Each row is a point on a landscape with many valleys, with its height.
A ball rolls from a point to the lowest of its 2 nearest points, and stops where none of them is lower. Distance is the straight distance between rows; heights are no part of it.
Q_378 (h 0.91): [131 150 143 146 135 147 119 136 119  86  97 165 212 129 117 135 162 156
 200 102 150 124 152 140 160]
Q_149 (h 3.81): [152 121  82 140 106 143 147  62  92  57 115 128 122  93 116  99 139 155
 139 129 116  99  94 146 117]
Q_298 (h 3.36): [116 169 118 160 149 142 157 163 191 133 163 141 132 135  97  54 132 180
 160 144  88 138 117 156 141]
Q_91 (h 2.42): [122 117  78 179 135 146 151 163 112 143 109 176 147 153 140 170 165 183
 188  97 115 183 119 103 153]
Q_557 (h 1.84): [142 128  71 150 143 175 116 168 127  80  89 134 134 130 155  89 154 156
 138 124 135 114 105 105 104]
Q_483 (h 4.02): [127 123 124 128 199 124  87 126 126 124 173  88 105 114 176 110 104 159
 100 119  85 106 155 162 151]
Q_864 (h 6.84): [130  58 124 151 121 136 115 164 151  84 141 128 136 164 154 147 106 129
 117 122 137  91 149  88  98]
Q_950 (h 2.69): [128  90 175 100 132 117 141  98  81 147 132  59 111 125  97 135 115 135
  71 148 134 126 147  98 136]
Q_377 (h 6.89): [152  65 103 166 138 135 159 162 176 128 146 123 105 156 146 122 127 161
 130 141  94 110 144 132 116]
Q_197 (h 3.79): [145 124  89 173 138 152 142 155 188 145  77 164 173 134  88 133 113 137
 174  97  87 152 139 164 103]
Q_621 (h 3.23): [153 110  94 167 129 154  99 151 136  91  60 145 166 129 119 135 109 127
 158  72  97 148 143 141 117]
Q_907 (h 5.22): [146 160 158 132 112  91 135 121  66 136 130 104 118 155 134 149 113  73
  96 125 142  99  95 156 113]
Q_338 (h 3.09): [120 151 133 162 130 134 157 172 192 178 157 142 126 178 133  88 126 142
 129 117  79 164 122 147 144]
Q_806 (h 0.53): [ 98 113 158  61 122 117 161  80 144 162 129 113  73  83 128 103 164 103
 102 139 173 148 133 102 110]
Q_396 (h 1.53): [100 212 153  41 201 115 121  67 159 191 160 154  62  99 119  90 113  98
  99 123 195 139 128 146 130]
Q_518 (h 3.48): [ 93 116 114 115 189 131  67 129 159  95 135 120 145  66 157 112  88 165
 164  87 114 130 161 118 126]
Q_641 (h 6.42): [157  95 148 133 146 131 153 152 110 170 111  85 105 155 124 103 125  75
  86  71 120 137 120 112 109]
Q_898 (h 2.92): [129 143  73 176  82 107 159 127 110  96 143 151 126 147 170 151 166 139
 186 120 163 133  94 123 113]
Q_190 (h 1.49): [111  94 127 114 132 158 127 138 159 119 107 140 113 114 109 146 128 216
 123 205 113 117 113 116  80]
Q_961 (h 1.98): [128 139 134 139 103 169 101 123  95  63 105 160 209 116 158 118 119 132
 161  84 125 117 161 107 162]
Q_652 (h 4.11): [ 74 110  93  92 116 168 119  90  99  82 112 141 177  89 109 144 144 180
 188 111 155 144 142  65 114]
Q_325 (h 2.00): [104  81 159  89 138 118  98  90  88 183 190 146  95 136 141 144 114  77
 140  88 134 133 138  97 127]
Q_780 (h 3.69): [111 156 141 131 189 146 170 138 180 110 164 121 140 101  73  95 129 220
 155 135 124 143  77 147 120]
Q_995 (h 2.11): [135  74 108 124  98 141 152  82 120  87 137  94 137  97 158 121  72  89
 130  65  91 134 121  67 125]
Q_776 (h 1.72): [ 92 133 140 120 115  89 127 129 146  98 110 136 107  49 120 152 117  90
 150  95 141 132  78 139 112]
Q_794 (h 5.85): [164 163 118 159  95 145 165 109 118 109  58 138 180 109 112 120 117  79
 173 110 132 150 129 128 156]
Q_550 (h 2.37): [141  88 182  92 133 123 136 130 135 148 135  68  92 130 105 142  76 150
  72 199 122 107 109 119 109]
Q_630 (h 3.13): [115 148 133 164 155  89 123  95 116  91 186  98  93 109 143 129 129 182
 181 143 134 163 103 128 140]
Q_657 (h 2.66): [129 159 117 171 101 124 129 172 122 170 160 171 109 180 158 132 169  77
 118 171 177 122 142 101 129]
Q_170 (h 2.88): [114 142 119 131 188 156  94 131 163 126 126 124 156  98 148  94 123 200
 184 135 111 129 149 146 103]
Q_954 (h 2.50): [141 144 111 140 135 143  89 132 123  60 104 141 158 118 172  96 117 132
 156  70 140 127 117 143 121]
Q_153 (h 4.37): [152 145 163 115 110 184 111 137  82 134  85 131 112 146 155 101 148 157
  78 207 103 115 143  99 150]
Q_73 (h 2.57): [128 185  88 157 107 143 111 148  75 198 144 161 122 169 138 147 149  38
  88 165 160 142 140  74 126]
Q_807 (h 3.35): [136 133 147 157 149 106 180 116 153 108 153 116 107  97 103 123 129 185
 144 136 106 160  71 134 140]
Q_241 (h 0.90): [123 140 126  71 149  87  97  39 149 129 117 146  50  78 168 125 124 106
 145 108 178 174 115 129 181]
Q_246 (h 1.85): [124  75 121 126 104 131 113 118  82 132 153 119 101 149 157 120 102  56
 133  63 113 136 138  68 107]
Q_541 (h 1.19): [109 132  78 133  44 138 131 117  93 109  93 104 172 148 152 172  98  84
 122  84 132 183 139  53 143]
Q_459 (h 2.17): [122 117 149  86 138 122  91 129 135 126 118 151 148 141 160 147 128 114
  86 138 118  63 156 176 139]
Q_894 (h 1.48): [105 171 134  81 128  91 144  80  85 189 176 106  75  85  90 106 147 101
 132 114 125 154 118 153 149]
Q_406 (h 2.15): [135 116  66 210 130 138 157 171 150 135 133 190 173 170  85 163 172 149
 166 118 133 172 133 136 169]
Q_326 (h 2.02): [ 84 105 169  80 141  86 107 123 175 148 154 151 134 124 137 189 134 130
 100 177 127  82 159 156 127]
Q_120 (h 6.31): [151 128 163  87 145 111 170 110 137 184  95  98 115 125 158 125 115  62
 139  67 138 157 121 135 118]
Q_900 (h 1.32): [132 111 109 139 123 156 156 135 129 112  96 157 124 105 110  87 168 159
 124 134 114 147 117 106 127]
Q_303 (h 5.14): [140 134 157 131 104  96 117 164 108 124 168  94  96 174 120 170  89  87
  89 170 164  96  87 133  99]
Q_917 (h 2.43): [163 154 118 158 108 133  98 149  62 164 130 149 132 186  98 143 119  14
  76 120 163 116 125 102 125]
Q_19 (h 4.17): [142 154 142 118 115 153 150 118  87 123 102 121 100 122 168 142 129 180
 103 191  79 108  98 127 153]
Q_193 (h 3.01): [105 143 129 158 101  84 142 120  92  86 174 115 112 124 150 146 179 152
 159 134 156 119 101 103 148]
Q_522 (h 1.87): [105 125 144 114 116 115 129 125 195 135 131 151 117 122 115 161 121 172
 113 181  93 114 126 172 121]
Q_329 (h 2.27): [141 103 142 155 105 157  98 152  92 165 148 162 130 181  89 160  96  48
  78 172 136 107 149  83 127]
Q_932 (h 4.23): [147  98  83 160 142 202 128 134 147 130  69 169 188 135  45 154 102 151
 157 149 110 148 146 124 103]
Q_490 (h 1.33): [ 95 164 115  83 133  88  94 109 146  95 128 147 104  57 155 136 107 123
 191 101 160 131 107 167 118]
Q_272 (h 6.55): [183  95 182 103 177 134 151 145  93 153 124  83 123 157  91 108 102  90
  63 107 153  92  96 105 101]
Q_631 (h 1.68): [137 158 163  66 146  95 135  56  79 211 168 125  74 136  65 103 120 106
 123  96 154 155 113 148  98]
Q_847 (h 5.17): [144 141 149 157 120 108 128 166 112 188 158 122 130 208  92 144 141  92
  80 129 121 128 142 162 145]
Q_238 (h 6.94): [137  92  86 163 154 105 146 161 158  91 165 115 116 152 122 111 152 202
 161 133 134 106 108 156 104]
Q_269 (h 1.63): [119  94  93 148  97 130 129 129 112 141 133  95 143 162 162 151 108  82
 128 123 140 149 169  48 123]
Q_694 (h 2.38): [157 124  77 150 125 131 165 186 174 175  90 115 181 141 128 146 123 118
 116 156 107 151 171 109 164]
Q_982 (h 1.91): [155 112  57 144 101 135 168 144 138 191 110  79 163 162 146 161  99  86
 106 149 136 124 167  98 126]
Q_473 (h 3.37): [143 101 120 128 141 136 115 130  80  47  99  86 142 104 102 102 137 202
  94 127 132 113 104 111 141]
Q_163 (h 5.12): [130 106 153 160 121  88 122 117 105 139 187 111 118 172  94 124 127 124
 131 142 122 121 149 174 143]
Q_236 (h 2.45): [137 116 114  91 123 119 105 133 130 124  98  92 160 142 194 169  96 114
 110 114 102  83 158 153 115]
Q_328 (h 1.73): [126 186 135  43 157 127 135  27 121 204 173 186  88 124 104 100 114  86
 103  97 163 123 102 170 111]
Q_722 (h 0.88): [100 173 154  84 130 105 101  92 168 130 123 168  68  60 165 107 151 125
 169 129 154 167 112 135 151]
Q_683 (h 6.09): [149 156 150 142 105 134 176 145 133 147  96 164 134 115 107 120 157  66
 129  99 100 164 132 123 178]
Q_69 (h 6.79): [129  52 131 138 111 119  98 152 107 100 134 106 130 202 136 127 150  95
  63  89 163 106 144  91 136]
Q_66 (h 2.01): [117 118 112 127 112 159  84 132 148 157 104 168 122  80 107  82 129 111
 169 113  62 148 154 144 110]
Q_886 (h 2.89): [146 163 118 113 108 142 138 216 173 132  79 124 173 147 126 168 122 172
 115 179 106 108 113 170 166]
Q_358 (h 4.93): [138 143 172 172 161 141  81 123 128 114 170 160  99 126 139  87 112 141
 140 165  96 123 109 137 138]
Q_443 (h 6.74): [123  62 182 113 133 110  93 132 120  65 142 107 128 146 137 132 142 124
  69 113 161 104 123  99 158]
Q_926 (h 1.44): [108  70  98 139 116 160  75 109 129 117 152 147 132  79 110 102 113 128
 170 122  93 117 168 120  95]
Q_252 (h 3.74): [118 138  97 136 119 127 207 130 179 133  86 102 148 118 106 147 145 184
 191 130 136 166 106 137 108]
Q_689 (h 5.54): [168 149 181 170 112 131 140  92 119  84 103 111 151 119 122 108 111 106
 143 110 127 137 112 136 159]
Q_962 (h 5.32): [148 152 136 158  82 115 138 129  73  92  97 104 138 164 144 133 125  69
 105 113 148 136 109 104 154]
Q_399 (h 1.99): [ 72 136 121 121  97  86 100 151 132 126 158 106  94  97 141 157 117  71
 160 106 143 143 124 108  80]
Q_539 (h 2.33): [145 154 140 139 133 140 158 162 205 117  89 161 175 172 134 135 142 200
 135 157 124 108 108 182 124]
Q_876 (h 1.88): [125 151 160  66 160 121 125  72 105 185 172 177 101 123 147 132 116  82
 120 108 151  98 143 144 137]
Q_560 (h 0.69): [107 105 129  93 141 107 131  65 124 108 123 109  52  94 169 111 143 145
 117 130 168 160 122 106 120]
Q_969 (h 2.78): [124 161  93 145  99 124 136 167 130 132 133 150 136 128 176 125 153 111
 171 154 158 112 132 110 121]
Q_569 (h 2.93): [111  96 139 123 109  94 107 112  70  97 120  53 115 101 106 106 142 155
  83 119 122 144 143 130 147]
Q_855 (h 2.84): [118 129 134 111 103 126 134 117 139 135 101 123 164  94 171 151  80  88
 160 105 112 124 152 120 107]
Q_136 (h 4.06): [129 161 107 119 139 149 100  66  99  68  97 141 121 101 136  76 163 192
 152 129 136 131 107 177 122]
Q_554 (h 6.21): [130 136 158 110 128 128 192 125 185 161 111 151  97  98 130 100 142  81
 128  59 107 178  90 140 144]
Q_185 (h 1.77): [105  85 133 142 123 132  82 106 125  88 162 149 146  97 107 147 110 130
 132 140 103  69 164 123 138]
Q_208 (h 3.84): [ 98 125 113 109 163 115  34 134 129  99 171  80 154 106 175  98  79 119
 109  94 106 105 167 132 122]
Q_644 (h 3.98): [127 136 100 121  95 138 129 101  81  88 106 123 129  84 168 142 135 136
 118 138  87  95 123 121 132]
Q_75 (h 5.04): [127 153 160 150 161  90  84  70 137 107 187 150  92 110 136 132 118 126
 118 150 139 112 123 171 153]
Q_922 (h 4.22): [130 144 145  89 176 134 126 171 113 195 176  92 107 127 160 109 135 163
 107 136  79 110 147 136 150]
Q_60 (h 3.45): [160 160  87 138 100 154 130 172 119  81  64 124 209 142 115 171 121 165
 116 166 156  99 118 144 143]
Q_471 (h 4.01): [133 162  95 139  83 108 190 125 138 144  90  86 114 118 123 127 156 137
 160 119 110 176 114 155 124]
Q_287 (h 0.81): [142 168 196  80 171 116 129 139 104 199 150 132 128 167 115 125 108 109
 109 134 170 133 124 141  87]
Q_288 (h 6.67): [177  95 201 121 155 116 148 136 119 102 145 108 118 154 124 122 133  95
  68 120 160 103 105 120 162]
Q_570 (h 2.82): [149 121 108 151 134 149 154 194 185 210 113 125 137 178 128 128 106 120
  91 127  86 153 150 149 139]
Q_897 (h 1.92): [111 139 113 122 125 162 130 152 161 119  78 172 151 169 107 176 143 208
 152 180 137 129  99 151  82]
Q_451 (h 0.29): [109 138 168  81 141 106 129 136 134 159 132 113  86 136 118  99 170 117
  88 135 159 137 134 150  99]
Q_595 (h 4.28): [146 131  95 164  94 113 154 139 176 123 127  94 143 161  87 109 148  98
 141 154 155 117 144 162  97]
Q_270 (h 2.06): [139 105 144 104  99 125 148 135 161 154 139 109 104 157  84 143 106 147
  67 195  98  98 115 171 124]
Q_929 (h 0.84): [126 105 156 122  88 134 154 121 117 108 103 119  98 100 124 100 160 101
 111 148 151 141 133  64 111]
Q_413 (h 4.16): [113 121  93 148 102  81 201 123 174 129 148 118 115 137  88 110 167 129
 150 112 118 139 122 184 129]
Q_232 (h 2.81): [134 119 118 148 120 145 160 150 121 129  99 139 171 131 165 186 128 169
 183 124  98 147 143 101 141]
Q_62 (h 1.26): [139 179 191  71 202 111 115  86 146 172 154 147 109 129 101 117 110 106
  61 120 200 113 101 139 102]
Q_735 (h 2.03): [138  87 150 158 104 161 107 145 116 114 137 171 164 120  87 139 120  89
 111 152 100  91 165 101 144]
Q_976 (h 1.86): [151 115 119 174 107 133 122 149 134 115  93 180 188 168  97 163 163 136
 134 139 139 141 157 132 165]
Q_151 (h 4.69): [168 141 156 166 147 175  76 170 107 101 125 129 112 147 149  83 130 179
 119 178  96 125 116 118 150]
Q_979 (h 3.80): [ 96  86  83 105 137 152 133 113 100  65 115  88 178  86 109 112 141 186
 132  95 136 113 139  97 122]
Q_712 (h 5.08): [100 129 160 129 140  82  63 122 107 109 204 110  92 142 107 151 112 111
 104 148 148 102 126 152 116]
Q_749 (h 2.12): [ 89 157 102 110 172 152 103 138 129 108 110 136 147  75 111 137 132 223
 144 168  94 114 122 128 105]
Q_359 (h 3.17): [111 164 135 125 140 132 143 118 141 156 127 136 138  84 184 146 127 134
 167 133  79 133 147 131 142]
Q_576 (h 2.13): [ 91 120 100 118  85  96 123 140 105 168 143 115 104 149 116 152 168  78
 138 103 157 126 157 130 111]

Where does a ball stop that starts at each point below?
Q_780 => Q_926
Q_272 => Q_149
Q_979 => Q_522
Q_922 => Q_378
Q_962 => Q_149
Q_163 => Q_149
